Points on a hilly landscape, in no order, each with its height.
A climber steps from a point to the highest of its 3 nearest points, and stops where none of them is higher. Distance is the straight distance between rows; heights are no part of it.
J730 h=3.76: [138 141 135 106 133 130 129  92 101 140 142]
J490 h=3.80: [140 116 149 143 117 164 111  69 115  92 105]
J714 h=4.49: [129 158 167 131 111 161 133  80 118 112 120]
J480 h=4.41: [ 95 130 171 119  70 114 156 139 186 113 128]
J533 h=5.94: [136 121  79 154 161 174 133 119  83 142 128]
J622 h=4.37: [ 85 133 158 121 102 115 108 117 158  84 112]
J606 h=4.59: [129 110 101  98 157  81 132 155 118 155 148]
J822 h=4.29: [136 106  69 141 148 137 109 169 114 148 143]
J26 h=5.28: [124 147  87 156 185 159 124 126 115 140 145]
J427 h=3.87: [145 154 144 112 134 158 143  65 101 126 130]
J758 h=2.91: [129 118 102 139 171  45 148 189 167 160  92]
J434 h=6.11: [168 120 134 153 122 183 164  73  55 120 118]
J118 h=3.22: [129 134 157 112 102 131 109 102 133 110 141]
J69 h=3.52: [165  89 139 122  98  91  97 116 110 131 133]
J318 h=3.93: [106 150 166 125  64 165 168 116 189 114 152]
J734 h=0.30: [ 94 177 124  99 147 102 142 155 156 163 149]
J244 h=2.61: [132 175 132 168 176  90 138 167 160 145 152]
J843 h=6.02: [ 98 162 147 138  95 173 148  77 145 101 116]
J394 h=4.87: [162 108  83 199 154 211 124 185  96 129 104]
J676 h=4.71: [136 124 142  91 121  71 132 124 116 159 124]
J385 h=5.49: [147 117  76 169 161 202 158 142  65 138 120]
J799 h=0.16: [102 145 130  73 151  81 155 147 146 163 134]
J227 h=4.34: [135 126 103 170 180 105 106 168 143 132 154]
J922 h=4.31: [ 65 115 159 119  82  95 151 151 192  92 108]
J726 h=4.54: [142 114 119  98 136 118 105 108  95 153 142]
J495 h=5.29: [156  94 135 130 117 141 101  84  90 131 130]
J52 h=1.50: [109 187 132 101 130 157 143 128 149 160 145]
J685 h=4.03: [ 65  95 137  96 106  84 126 135 149  66  94]
J195 h=4.74: [137 129  86 170 173 148 104 153 119 150 147]
J491 h=4.63: [100 142 175 114  94 126 123 116 168  95 127]
J829 h=5.95: [146  98  98  95 137  87 119 148  97 156 145]
J559 h=4.22: [130 109 182 100  98  64 137 130 156 124 101]
J576 h=4.42: [156 111  71 153 138 176  91 199 110 134 122]
J441 h=4.27: [164 158 100 202 180 151 110 137 131 141 154]
J969 h=3.72: [125 124  90 131 169  73 113 171 131 150 139]
J282 h=4.75: [ 85 138 145 135 103 160 125  96 152  67 117]
J114 h=5.59: [165  86 107 126 120 174 125  96  63 145 118]
J255 h=4.40: [122 138 168 101  91  90 128 118 158 123 132]
J564 h=4.04: [140 101 154 107 113  81 107 104 132 109 123]
J390 h=4.02: [158  94  71 121 129 115  95 209 101 147 126]
J354 h=2.62: [105 171 119 116 152 138 147 102 124 140 138]
J995 h=4.28: [134 139 179  95 102  73 154 122 163 145 106]
J748 h=4.64: [151 122  89 192 180 178 133 142 114 134 136]
J760 h=3.27: [107 161 154  80 108 116 150 124 157 151 150]
J581 h=6.47: [128 129 162 183 114 175 161  73  91  65 104]
J690 h=3.13: [104  82 134 142 123 132  91  87 112  66 115]
J399 h=5.63: [152 106  97 132 132 161 114  97  75 155 134]
J719 h=3.75: [123 164 147 101 117 143 138  92 133 133 136]
J659 h=4.32: [101 119 184 107  91  74 152 138 194 111  99]
J218 h=3.42: [161  84  87  91 102 166  87 195  80 146  95]
J325 h=3.23: [125 140 110 138 177  73 142 181 160 148 137]
J473 h=2.09: [116 186 128 160 170 110 137 169 170 140 146]
J624 h=5.26: [112 160 165 116  87 160 143  88 152 106 131]
J753 h=0.77: [169  55 136 122  83 130  92 129 106 110 126]

For each start below, name the point where the climber stops.
J354 -> J829
J622 -> J843
J969 -> J829
J318 -> J843
J748 -> J533
J427 -> J843
J576 -> J533
J719 -> J843
J758 -> J829
